Points, in no order, along strands that fork, close into loops and pass close to each other.
Two points are linked if the straight distance between their rows is under 47.1. Some points are linked to none.
q468: 24 37 3 4 7 15 -24 -4 19 -13 19 -6 15 -22 15 -8 -5 11 28 -12 -13 -3 -17 -26 3 -42 15
q824: -1 -28 21 2 8 10 12 17 -5 3 16 6 -12 12 -13 22 -17 -15 14 1 11 0 7 30 -10 8 -31
q54: 0 -8 7 12 5 -1 -8 -10 -15 0 14 -2 -17 3 -12 7 9 2 -13 28 15 -10 -1 34 -17 19 -8
q766: -8 -8 -5 2 -5 7 -2 -9 -8 -7 -11 2 7 -12 9 -7 12 4 -8 -3 6 -3 -10 -8 -11 11 2
q448: -7 -20 5 13 -41 9 34 5 -10 2 -1 -1 -4 14 -1 9 -38 4 -6 -6 11 -2 11 12 -6 26 -6
q71: -1 24 -7 9 3 -30 8 -30 -7 13 4 -18 -12 23 0 12 12 12 -12 9 5 -9 25 18 16 28 22
q725: -10 17 -8 -2 -9 19 13 -5 14 -12 -7 -10 8 3 22 19 -3 7 13 -35 4 4 5 -28 17 14 17
q151: 7 -13 18 3 -2 11 25 23 14 -2 11 0 -6 8 -3 14 -31 -8 19 -19 4 4 15 7 2 -1 -25
q857: -18 -1 -15 6 10 -13 2 -24 -29 16 0 -11 -16 19 0 11 18 1 -20 10 3 -6 7 20 0 27 23
q751: 7 -16 19 12 -17 12 19 21 5 -5 2 -3 -2 -1 0 -2 -27 3 5 -10 7 3 0 -1 -5 2 -13
q96: 12 -3 17 4 -7 21 20 28 25 -8 13 -3 -2 3 -4 10 -43 0 29 -22 2 6 15 -10 9 -10 -23
q663: 1 13 -3 14 -49 3 11 -12 3 -18 -27 -7 15 -15 11 -21 -14 19 -16 3 3 -4 -5 -22 -10 13 10
q488: 5 -14 2 0 9 -9 -4 19 2 -2 -21 7 15 -22 5 -27 -4 1 -15 -10 -21 24 -17 -24 5 -19 -3
q283: -10 -41 -17 -27 32 5 -13 25 4 2 -12 10 5 2 8 2 31 -17 4 -12 -2 23 -16 -1 0 -20 -4
q389: 13 12 4 11 15 -12 -23 -20 -10 0 12 -6 -9 -10 -8 -16 29 11 -13 32 10 -13 -10 19 -14 6 2
q698: -11 -16 -2 14 -22 -15 1 2 -24 7 -15 11 -3 -8 -15 -15 -15 15 -32 27 3 5 -11 11 -27 11 -1
q649: -1 8 3 14 -20 -45 7 1 -6 15 -23 3 -7 23 -22 -16 -16 18 -28 28 -15 9 8 12 -2 16 10
q446: 15 24 -1 -8 13 26 -27 6 19 -16 19 -2 10 -15 16 3 7 5 33 -23 -4 1 -14 -27 4 -35 8
q182: 26 17 17 19 -11 9 -3 13 23 -8 13 -1 8 -8 0 -21 -36 4 18 4 -7 -4 -4 -9 -3 -38 -20
q822: -27 -26 -30 -28 -4 29 2 -9 -10 -7 -6 3 10 19 20 28 40 -29 -2 -12 8 -4 -12 6 8 8 5
q371: 5 25 5 0 -10 28 8 0 23 -21 20 -1 -6 2 3 32 -22 -6 43 -19 12 -12 16 -10 9 2 -10
q25: -29 -25 -10 -1 30 -15 1 14 -28 39 -10 9 -19 19 -12 12 4 -1 -25 6 -20 14 -2 13 3 -3 10
q928: -14 -20 5 13 6 -19 4 9 -25 28 -1 7 -21 20 -25 5 -14 12 -24 26 -7 6 2 33 -14 10 -7
q895: 14 42 5 1 -5 -16 16 -11 22 2 10 -4 -5 11 -7 13 -20 4 25 -2 7 -8 38 -11 29 2 1
q877: -10 -2 0 6 7 -15 22 -11 -13 21 15 -9 -21 25 -10 29 -12 -9 2 -2 3 -5 31 30 8 25 -1
q456: -8 -8 -1 15 -22 -24 21 0 -17 15 -7 -4 -11 24 -15 3 -23 12 -21 12 -1 3 15 23 -4 20 4
q646: -3 -16 -8 -15 17 19 -24 -6 -2 -13 5 5 8 -11 8 -4 47 -8 2 6 14 -7 -26 6 -10 -5 -2
q621: -10 -19 -9 -11 -1 10 17 10 -1 -2 -17 0 8 -4 15 5 -6 -6 -2 -32 -1 14 1 -25 10 3 4
q588: -11 -23 -12 -20 30 9 -9 4 -5 1 7 2 0 16 5 19 36 -19 2 -13 4 11 -6 11 6 0 3
q375: 1 -12 -3 -16 13 35 -27 -4 13 -20 16 3 6 -6 11 2 44 -10 15 0 14 -8 -27 1 -8 -11 -7
q211: -19 -17 -12 1 12 -8 7 -4 -25 20 -6 -4 -13 22 0 17 9 -5 -15 -2 -3 6 8 15 2 17 11
q637: 14 45 6 2 -6 15 -5 4 25 -11 17 -1 -4 -10 7 10 -32 4 43 -14 -4 -5 17 -27 17 -33 4
q936: 15 39 1 6 -9 15 -2 6 27 -14 8 -7 10 -9 13 0 -18 11 25 -23 -5 3 3 -32 18 -19 15
q700: 1 -10 9 5 28 -6 -13 -1 -8 8 15 1 -25 4 -18 8 11 -5 -5 30 7 -9 2 36 -17 7 -17
q483: -11 -8 -3 11 -8 -24 4 3 -17 16 -22 10 -4 0 -9 -13 -11 10 -32 15 -10 14 -5 6 -9 9 6
q3: -1 18 1 13 -39 8 11 -3 13 -18 -26 -7 15 -14 19 -18 -20 15 -10 -12 -1 -1 -5 -35 3 4 12
q792: -26 -46 -17 -25 30 4 -13 26 -12 18 -15 15 0 11 -2 9 23 -19 -9 0 -7 20 -15 12 -7 -15 -4
q351: 8 -19 4 -23 47 4 -12 25 14 5 17 7 -1 -5 -5 2 16 -12 21 -13 -6 14 -4 4 5 -28 -21
q44: -34 -21 -25 -11 2 14 -5 -20 -32 11 -3 1 -8 16 3 20 33 -20 -17 6 4 -12 -2 17 -4 19 10
q949: 24 45 5 3 9 -14 -1 -3 23 -1 16 -5 10 -9 4 -14 -11 6 19 -9 -16 4 9 -23 23 -29 6
q452: -7 -4 -10 -19 3 30 -6 4 17 -17 -6 3 12 -7 19 9 19 1 14 -30 3 5 -15 -31 8 -6 8
q469: 20 19 16 17 -30 -16 7 10 18 -6 -4 -5 7 4 -4 -26 -23 12 -2 9 -6 -2 3 -8 5 -6 -3
q784: -10 7 -12 -8 -8 31 -3 5 18 -24 -9 -1 13 -5 26 16 4 4 17 -39 4 -1 -8 -37 10 0 18
q494: -2 -37 -14 -32 26 21 -8 27 15 -6 -5 8 13 7 10 8 28 -15 16 -21 -1 20 -19 -6 7 -17 -10
q624: 10 6 19 12 -23 26 -2 -10 4 -22 21 -5 -8 -8 2 8 -3 6 17 16 21 -30 -10 13 -22 11 -16
q64: 23 48 2 -2 20 -28 -4 -14 17 6 17 -5 2 -7 -2 -8 4 8 13 1 -13 1 16 -9 24 -15 12
q269: -12 -17 -3 -2 30 -19 -20 21 -14 14 -26 16 2 -15 -6 -18 14 6 -28 12 -19 21 -20 -4 -10 -17 1
q765: 21 27 1 12 6 -30 -13 -15 4 4 3 -9 0 -5 -7 -24 14 16 -7 21 -4 -6 -4 5 4 -6 8
q752: 10 -19 15 18 -10 -2 -4 14 -11 -1 6 7 -6 -9 -17 -14 -9 9 -11 27 8 -3 -11 25 -26 2 -17
q781: 17 19 8 9 2 9 -3 14 24 -12 2 -7 12 -13 8 -15 -18 9 14 -22 -11 6 -7 -29 14 -31 0
q499: -15 -8 -1 5 -9 11 12 -12 -14 0 5 -7 -2 9 5 14 6 1 0 -4 10 -11 5 13 -2 27 5
q995: -2 -24 1 -5 46 -15 -19 27 -3 14 -12 14 1 -6 -8 -11 15 -1 -13 1 -18 26 -16 0 0 -22 -9
q811: 31 46 6 8 -6 -38 -13 -24 12 -1 5 -12 7 2 -7 -27 7 16 -1 25 -11 -13 9 0 10 -7 12
q506: 9 -1 18 15 -33 24 13 -6 5 -17 14 -3 -1 -2 -1 11 -17 8 13 10 18 -22 1 16 -18 19 -17
q840: -23 -28 -33 -30 22 19 -10 -4 -8 1 -2 0 1 21 14 22 51 -31 -5 -7 4 5 -10 15 9 -9 6
q163: 1 -20 4 -12 45 -6 -18 24 2 9 4 8 -1 -1 -6 0 19 -7 4 -6 -7 16 -5 7 1 -19 -9
q817: -3 -15 7 8 13 -15 10 20 -6 16 -6 4 -4 7 -9 -3 -8 2 -10 -6 -7 17 4 8 2 0 -5
q123: 28 6 20 18 -8 -17 1 23 16 3 3 -2 7 -3 -10 -29 -34 1 5 9 -13 2 -3 -1 -2 -32 -21
q490: 20 27 13 3 -15 -46 12 -5 13 12 -1 -6 -8 29 -20 -6 -23 3 2 19 -2 -12 40 10 13 14 -1
q81: 10 -12 6 1 10 2 -7 22 2 -5 -9 2 9 -18 7 -20 1 4 -3 -10 -11 13 -16 -12 -1 -17 -7
q318: -1 15 0 -25 26 28 -15 -20 14 -12 29 -1 -5 2 3 27 34 -15 26 -11 15 -12 4 5 12 -1 -2
q504: -22 -19 -8 7 -37 5 34 -6 -27 6 -6 -2 -6 17 3 14 -21 -3 -10 -11 1 -7 14 9 -5 30 9
q461: 7 23 1 11 -42 -20 21 -7 14 -5 -26 -7 12 5 4 -21 -24 11 -17 -10 -7 3 13 -26 17 16 17
q486: 19 20 11 6 4 -20 -2 -19 2 -1 13 -10 -14 2 -12 0 -1 6 3 29 12 -20 19 22 -3 8 -7
q245: 17 -4 19 22 -25 -16 -1 19 -2 -2 -3 3 -2 -5 -17 -34 -22 14 -14 28 0 -6 -10 17 -20 -8 -16
q978: 16 28 0 10 -6 16 -17 -10 14 -20 2 -5 17 -22 19 -18 5 20 12 -9 -8 -8 -22 -30 -1 -26 16
q424: -13 -23 -3 9 -19 -1 -7 1 -24 -3 -16 17 4 -23 -10 -19 -5 9 -30 28 6 1 -21 10 -37 9 -3
q793: -7 -25 3 -2 -16 22 24 20 8 -8 -15 -1 6 0 14 5 -27 -4 2 -33 -2 15 0 -22 5 6 -6
q20: 9 -13 19 6 20 -8 -5 14 -5 4 17 5 -19 1 -20 4 -7 -7 5 23 7 -5 5 32 -16 -1 -30
q689: 29 30 10 5 13 -29 -15 -16 9 2 18 -6 -12 -5 -17 -12 -1 5 8 35 0 -12 15 14 -1 -16 -13
q551: 15 36 2 3 -3 -33 4 -26 9 7 6 -14 -8 14 -6 3 2 11 0 12 8 -13 29 9 17 19 14
q542: 9 21 8 10 -32 -33 21 5 21 1 -18 -8 7 21 -6 -18 -27 8 -9 -8 -12 8 15 -19 27 11 14
q549: -26 -43 -12 -12 -20 19 20 10 -20 4 -17 12 4 4 6 12 -12 -18 -11 -15 -1 6 -6 -4 -13 11 -3
q69: 7 29 4 -15 22 -2 7 -6 12 2 19 -5 -2 0 -1 17 -1 0 30 -16 -1 5 30 -10 22 -6 3
q450: 11 38 -1 -1 14 7 -21 -24 8 -7 18 -11 5 -18 10 -1 24 11 16 -3 4 -12 -5 -15 9 -11 16
q313: 0 18 -8 5 -27 11 1 -5 14 -21 -22 -5 16 -22 25 -12 -4 15 -2 -18 -3 1 -10 -42 3 2 16
q598: -19 -23 -8 9 -16 8 -4 -18 -34 -1 3 4 -8 6 -7 11 14 -4 -19 25 13 -12 -8 25 -26 29 5
q844: 4 6 2 6 -8 4 25 14 20 -2 -7 -6 7 3 12 3 -28 4 6 -34 -2 14 14 -27 26 3 6
q981: -23 -18 -17 -16 -1 17 16 -6 -6 0 -17 -3 14 6 23 21 8 -13 2 -36 -1 9 6 -23 14 14 15
q966: -12 -57 -3 -20 2 26 2 32 -3 -3 -7 14 4 1 0 4 2 -18 -2 -9 1 17 -20 6 -15 -6 -22
q87: 27 46 7 -1 6 0 -7 -8 19 2 22 2 2 -9 -1 -3 -27 3 36 1 -13 -2 16 -22 18 -40 -2
q827: 19 19 10 21 -17 -31 -5 6 12 -4 -14 -4 16 -5 -5 -51 -15 5 -14 14 -28 7 -17 -13 7 -21 2
q982: 16 26 8 7 -4 5 -1 0 19 -8 16 -5 1 -4 2 2 -16 8 24 -6 5 -11 11 -8 9 -13 -9
q298: -13 -17 -7 -2 -16 -2 4 14 -10 2 -35 13 10 -29 2 -22 -23 -5 -37 -1 -11 18 -10 -20 -21 -1 -2
q788: -16 -1 -10 5 -8 -10 22 -17 -23 20 5 -17 -15 30 3 25 -2 -4 -6 -8 -1 -7 23 18 11 35 15
q256: 11 -5 13 8 20 -20 -3 20 2 8 2 4 -5 -3 -14 -16 -6 6 -1 8 -8 10 1 9 2 -12 -14
q503: -22 -33 -21 -25 -22 39 -4 -6 -7 -17 -11 11 16 -2 15 13 33 -22 -8 5 15 -7 -22 4 -18 6 -5
q109: -37 -46 -29 -24 -16 15 16 12 -32 18 -21 10 1 7 2 18 -12 -28 -17 -18 -11 3 0 -1 -10 7 5
q332: -5 -19 12 13 -40 25 22 0 -8 -7 5 1 -1 9 0 13 -19 3 3 0 18 -11 -2 15 -19 25 -10
q394: 28 26 10 18 -12 11 -5 19 29 -14 6 -7 18 -8 10 -23 -37 4 17 -10 -19 9 -5 -28 10 -43 -5
q407: 8 22 5 6 -8 -41 22 3 16 15 -11 -4 4 26 -9 -9 -24 2 -10 -8 -7 14 30 1 27 10 10
q202: -15 -28 -10 1 -16 3 4 7 -22 3 -27 15 9 -24 -3 -15 -13 -6 -32 7 -1 5 -15 -7 -30 2 -2
q837: -3 -10 8 16 -16 -21 9 5 -18 18 2 1 -16 19 -23 3 -20 12 -20 26 5 -1 7 33 -12 17 -6
q130: 16 31 11 8 -11 17 -2 -6 19 -17 22 -1 -8 -8 2 14 -22 -1 41 1 11 -19 9 -7 4 -10 -13
q362: -11 -2 -4 9 -15 -39 13 10 -6 19 -33 5 -3 6 -11 -16 -27 5 -35 7 -22 25 0 -4 7 3 9
q333: 10 4 15 5 4 14 -2 9 11 -11 17 -1 -2 -11 -1 4 -5 0 22 -2 9 -5 -3 2 -3 -7 -22
q471: 7 14 0 -26 41 12 -21 -17 11 -7 31 7 -9 -7 -3 20 28 -14 29 -2 9 -3 8 7 8 -14 -7
q136: -2 19 -5 8 -47 -11 20 -21 4 -5 -24 -8 12 4 8 -11 -17 19 -17 0 2 -4 9 -17 5 25 21
q41: -16 -16 -18 -24 6 31 -3 -14 5 -11 13 1 5 16 17 32 47 -22 9 -14 12 -6 -12 9 10 11 2
q341: -29 -30 -23 -25 -14 24 -3 -4 -16 -5 -27 11 19 -12 12 6 16 -23 -14 -8 10 -2 -17 -7 -26 7 4
q244: 25 45 5 -1 -15 -18 3 -23 20 -1 19 -5 -14 10 -11 7 -22 6 37 21 8 -16 36 -10 20 -13 -7
q927: -17 -17 -11 -9 18 -2 -19 -1 -19 5 -21 10 7 -16 3 -13 28 -1 -22 9 0 10 -18 0 -19 1 6
q275: -39 -26 -25 -7 12 1 1 -7 -39 24 -5 -2 -16 21 -3 22 20 -15 -22 4 -8 -6 1 17 3 19 17
q191: -12 1 -8 4 -2 -11 24 -9 -12 19 -9 -11 -1 22 9 14 -7 0 -5 -20 -6 8 21 0 21 22 18
q891: -2 2 0 7 23 -12 -32 -13 -20 7 -3 -1 -10 -8 -10 -18 35 15 -29 38 2 -3 -18 22 -16 7 7
q819: -39 -32 -31 -17 -2 7 7 0 -35 23 -18 4 -7 8 5 21 6 -26 -22 -8 -12 2 2 1 -2 10 17
q430: 14 56 -1 0 -6 -9 6 -28 19 -2 17 -14 -1 3 3 14 -4 9 22 -4 5 -11 26 -13 22 6 17
q464: 6 12 -2 16 -17 -24 -4 5 5 -6 -31 3 14 -24 1 -45 -7 10 -27 15 -23 13 -20 -19 1 -16 0
q345: -7 2 -10 -28 13 37 -16 -16 18 -19 27 5 -1 10 11 36 44 -22 19 -8 20 -12 -7 8 10 -2 -1
q744: 17 16 17 16 -29 -10 18 7 17 -3 7 -8 -1 10 -4 -8 -30 10 11 4 10 -11 18 2 5 1 -10
q105: -8 3 -4 -10 11 14 0 -11 6 -6 10 -4 3 6 13 17 26 -4 9 -21 9 -2 1 -3 10 10 9
q961: 14 2 2 0 18 4 -17 10 8 -10 2 1 17 -19 9 -23 14 6 5 -13 -13 8 -20 -22 4 -29 -3
q437: -28 -13 -20 -13 15 -12 -7 8 -22 22 -41 16 5 -20 -1 -6 1 -7 -43 6 -22 17 -9 -17 -17 -2 12
q199: 11 32 2 -13 28 12 -21 -12 13 -6 24 -4 4 -16 8 5 27 3 23 -16 -2 -1 0 -18 18 -16 14
q561: -6 -25 4 8 -24 11 18 9 -10 -6 -15 6 4 -3 0 -5 -20 1 -12 -6 6 5 -8 -1 -12 12 -8
q654: 13 15 4 4 29 -5 -23 -26 -1 0 17 -8 -8 -14 -4 -7 29 3 0 15 8 -14 -4 14 -1 2 3
q286: -2 -33 7 0 10 2 5 26 -1 1 -9 7 -1 -7 -4 -10 -9 0 -1 -10 -7 17 -10 3 -5 -9 -15
q52: -5 16 -8 2 -8 14 -3 -11 8 -16 -16 0 14 -19 22 -9 15 10 3 -19 6 -3 -11 -34 3 3 15
q816: 24 -2 17 23 -13 -16 -4 21 7 0 1 1 5 -5 -11 -40 -29 12 -5 20 -7 -2 -16 6 -10 -22 -24
q447: 10 22 2 10 -6 -48 0 -9 -1 16 -9 -7 -10 24 -17 -11 0 13 -22 29 -8 1 16 19 6 19 14
q357: -7 -35 14 9 -3 12 -6 15 -18 -3 10 12 -11 -1 -18 2 1 -3 -9 22 12 -1 -17 31 -29 8 -17
q509: 15 -4 7 -13 15 32 -4 28 24 -13 17 1 7 -8 5 0 -11 -8 32 -25 -8 4 -7 -20 6 -31 -16
q856: 1 -6 7 9 -23 16 31 18 18 -8 -13 -6 6 5 11 3 -36 1 3 -31 3 14 9 -25 15 7 -5
q485: 13 15 -1 -10 26 10 -23 1 16 -10 12 -2 15 -18 13 -9 24 8 18 -17 -8 1 -15 -24 9 -28 7
q635: -27 -19 -25 -25 -3 26 5 -11 -6 -5 -13 1 11 10 22 22 28 -19 2 -24 6 -3 -4 -14 8 9 14
q883: 1 1 7 9 -4 -20 18 -14 -10 16 14 -10 -23 24 -17 19 -19 -3 2 18 11 -14 34 33 0 23 -8
q324: 13 34 3 10 -4 4 -13 -22 8 -14 12 -14 3 -14 5 -6 17 18 9 6 7 -19 -8 -9 3 -1 13
q508: 29 39 9 0 -12 -15 -8 -28 13 -5 19 -4 -11 5 -14 -2 -23 8 40 37 6 -24 28 -5 9 -24 -8
q188: -6 -42 14 1 -19 24 4 9 -17 -9 13 13 -5 7 -9 14 4 -11 -5 9 13 -7 -11 33 -24 18 -22
q428: 3 21 -5 1 -5 12 -18 -16 6 -19 -8 -4 14 -25 21 -17 26 15 4 -5 2 -9 -24 -29 -4 -6 16
q441: 3 17 -4 -3 16 12 -25 -21 6 -15 6 -5 9 -23 15 -11 45 10 9 -3 7 -13 -24 -15 1 -6 20
q657: 20 13 19 10 -24 -26 16 5 17 8 4 -7 -6 17 -17 -8 -36 6 8 18 8 -12 30 10 2 5 -14
q908: -7 11 -11 8 2 -20 -1 -37 -22 8 -3 -16 -9 11 2 4 21 11 -23 17 7 -9 12 17 0 33 27
q513: -27 -19 -18 3 -32 2 23 -13 -36 6 -19 2 -2 1 2 10 -17 -5 -22 -3 0 -5 9 0 -10 28 14
q111: 34 38 9 2 -6 -30 -9 -29 11 1 19 -6 -10 2 -17 -13 -7 5 20 41 0 -25 23 3 8 -15 -6
q305: -5 -8 -9 -5 -1 -2 5 10 0 -1 -39 4 14 -28 12 -21 -9 -4 -22 -13 -15 18 -11 -29 -2 -4 5
q713: -15 -32 -6 -12 -29 40 -6 -7 -8 -23 -11 15 14 -14 12 2 25 -13 -2 5 18 -11 -30 -2 -26 8 -6
q241: -5 -20 5 5 -5 14 -8 -15 -25 -5 16 2 -13 10 -8 12 16 -7 -17 25 17 -18 -2 36 -24 30 -5
q710: -4 15 -6 3 13 -23 21 -11 -2 21 -1 -12 -4 21 4 18 -4 1 1 -18 -1 6 27 3 26 16 16
q242: 21 49 4 -4 11 -15 -1 -27 13 3 17 -9 -7 -7 -4 -1 0 8 22 11 3 -11 21 -3 18 -9 6
q466: -12 -19 2 1 -21 23 -3 -8 -11 -17 -9 7 7 -19 7 -8 14 1 -8 5 15 -6 -20 -3 -24 11 -3
q997: -8 -19 -4 -2 17 1 -8 -4 -10 1 -6 4 3 -6 4 0 23 0 -5 2 3 1 -10 4 -5 8 6
q785: -32 -15 -31 -19 5 -5 4 8 -20 24 -43 11 11 -18 6 2 -5 -22 -38 -11 -20 13 0 -18 -15 4 18
q497: 13 11 11 10 -6 -18 8 -15 -2 4 14 -9 -18 14 -16 10 -12 3 6 25 16 -16 23 31 -9 19 -10
q675: 0 1 5 10 -2 -40 13 18 2 22 -19 1 -5 16 -12 -14 -24 6 -25 6 -19 24 10 5 15 -1 0
q940: 16 22 1 19 7 -30 -19 -9 -2 2 -5 -2 2 -13 -4 -36 15 14 -20 27 -15 1 -16 4 1 -7 6
q38: -27 -25 -17 1 -32 16 4 -16 -38 -3 -12 9 2 -4 -6 8 5 -10 -23 16 12 -12 -11 10 -28 26 7
q680: 18 12 14 15 -36 -21 7 14 19 -10 -21 -3 15 2 -6 -41 -27 5 -14 4 -21 7 -8 -19 10 -12 -1
q353: -1 -24 13 -2 26 -2 5 19 -5 15 14 6 -16 15 -19 21 -13 -15 8 3 0 6 12 32 -9 -2 -29
q238: -25 -18 -15 -11 23 -11 -22 9 -20 17 -33 16 6 -17 -1 -14 19 -1 -34 14 -10 15 -18 -5 -19 -8 8
q643: 6 -3 12 5 14 -21 17 10 2 14 6 -2 -12 13 -12 11 -20 2 3 -3 -2 11 20 18 8 3 -13
q243: 19 29 5 6 -9 -46 9 -10 8 11 1 -9 -7 24 -15 -11 -6 13 -10 21 -1 -8 26 12 12 11 11
q386: 9 41 -5 -5 -1 30 -17 -1 23 -20 24 -1 0 -18 16 17 -3 1 41 -23 1 -11 -2 -24 9 -18 15
q487: 2 3 1 -10 38 0 -23 -12 -2 4 20 -1 -8 -2 -5 5 33 -3 4 3 12 -5 -2 15 1 1 1
q798: 4 28 -2 -17 27 7 -3 -18 13 -4 22 -3 -2 -4 5 19 20 -3 26 -21 3 1 16 -14 22 -3 10
q224: 5 10 12 9 14 -43 12 18 7 23 -1 3 -9 20 -20 -4 -24 3 -9 7 -13 16 24 18 15 -1 -7
q153: 5 18 6 -2 17 -16 17 -2 9 13 11 -5 -4 11 -3 14 -8 0 12 -14 1 7 27 4 19 6 0
q166: -23 -19 -11 -8 45 -19 -1 9 -16 33 -6 1 -15 23 -3 19 12 -9 -12 -10 -14 16 11 11 18 0 11
q63: 2 32 3 -5 -2 27 -1 -2 23 -20 21 -2 -1 -4 10 33 -9 -1 42 -28 8 -6 14 -22 18 0 9
q929: 14 8 12 1 -3 25 9 25 25 -14 14 -2 0 -4 4 8 -29 0 32 -27 -3 2 3 -18 9 -20 -15
q380: -17 -20 -9 -14 35 -2 2 3 -10 17 7 0 -7 22 2 21 21 -18 1 -18 -2 10 7 13 16 2 2
q606: 12 -8 15 2 22 -3 -2 18 7 4 13 2 -3 -8 -6 -6 -3 -1 14 -5 -1 2 2 7 0 -15 -22
q533: -4 -3 1 11 -16 -12 18 -8 -10 7 -5 -5 -2 7 -1 1 -11 8 -7 1 6 -1 10 11 0 21 6
q49: -2 6 2 -3 5 14 15 7 18 -7 4 -4 6 4 13 12 -5 0 19 -35 2 4 8 -21 15 5 4
q695: 7 14 -1 15 0 -31 -17 0 -3 -1 -24 5 9 -20 -4 -44 9 13 -28 30 -21 10 -22 -8 -5 -13 4
q552: -30 -19 -28 -23 -4 12 3 -4 -19 9 -36 7 19 -16 15 3 7 -23 -23 -18 -5 4 -6 -17 -17 6 15
q906: -22 -26 -12 4 -42 8 17 -11 -30 -5 -14 8 1 -7 -3 0 -17 -3 -26 8 10 -7 -5 3 -28 26 6
q77: -19 -21 1 7 20 -21 5 16 -20 33 -5 6 -21 27 -19 11 -14 4 -24 15 -15 18 5 25 -4 4 -3
q384: 7 -33 1 -26 31 19 -11 32 17 -8 13 9 7 -1 1 1 19 -15 24 -14 -1 17 -17 5 -1 -23 -22
q935: 16 24 14 11 -15 16 -4 -16 11 -17 24 -8 -9 -8 -1 11 -3 7 27 13 18 -29 0 9 -9 4 -11
q585: -21 -14 -12 -6 -8 23 3 -23 -21 -3 0 -3 -1 13 14 23 23 -15 -4 -6 12 -12 -5 12 -1 28 10
q546: 19 -2 11 12 23 -7 -28 6 -3 0 10 2 5 -20 -4 -32 9 5 -2 19 -11 -4 -25 7 -14 -28 -16
q133: 14 29 5 13 -16 1 0 -10 15 -9 6 -11 4 -6 4 -6 -4 16 10 0 6 -14 3 -8 5 0 4
q440: 22 0 13 -8 22 15 -10 22 17 -9 19 2 7 -14 3 -10 -6 -1 25 -15 -13 5 -11 -14 0 -42 -20
q699: -2 -12 0 -1 22 8 -30 -10 -8 -9 8 1 -4 -12 -2 -8 41 -1 -8 18 11 -8 -23 18 -17 0 -3
q543: 0 -8 -3 -17 10 32 -16 10 18 -16 14 3 10 -8 13 6 24 -4 22 -20 7 -3 -21 -15 -3 -14 -3
q673: -1 -5 -5 -25 46 2 -20 -9 4 0 17 3 -2 3 -1 12 40 -15 12 -8 7 5 -2 10 6 -7 0
q119: -8 -16 0 5 21 -2 -33 -6 -25 3 0 8 -7 -13 -13 -12 35 7 -22 33 9 -1 -23 18 -24 2 0
q901: -6 -38 15 4 -13 22 14 18 -12 -3 11 9 -9 14 -6 16 -12 -12 2 -1 7 0 -5 24 -14 14 -23
q683: -11 -42 4 -3 -20 26 13 17 -11 -9 -9 11 5 -8 1 -2 -13 -7 -10 -4 7 5 -11 2 -20 10 -12

A piece is two or more points that can be reached from each other along the links. Count, over all rows, the pieces, the separate loops (a circle has one, a figure eight two, a Y none), the forks (points with three links) and the tips (points with one).
pieces -> 3
loops -> 9
forks -> 17
tips -> 5

A tip is a point with one link. Name the tips that can be reached along the links from each point below, in the order of the rows.
q751 -> q649, q811, q440
q87 -> q407
q466 -> q792

Name the points in between on the shortest way along the links from the first point to the second, in order.
q857, q588 -> q211, q275, q44, q585, q499, q533, q456, q837, q928, q77, q25, q166, q380
q242, q710 -> q430, q895, q244, q508, q111, q689, q486, q497, q883, q877, q788, q191
q245, q353 -> q752, q357, q188, q901, q824
q695, q109 -> q464, q827, q680, q469, q744, q657, q490, q243, q551, q71, q908, q857, q211, q275, q819
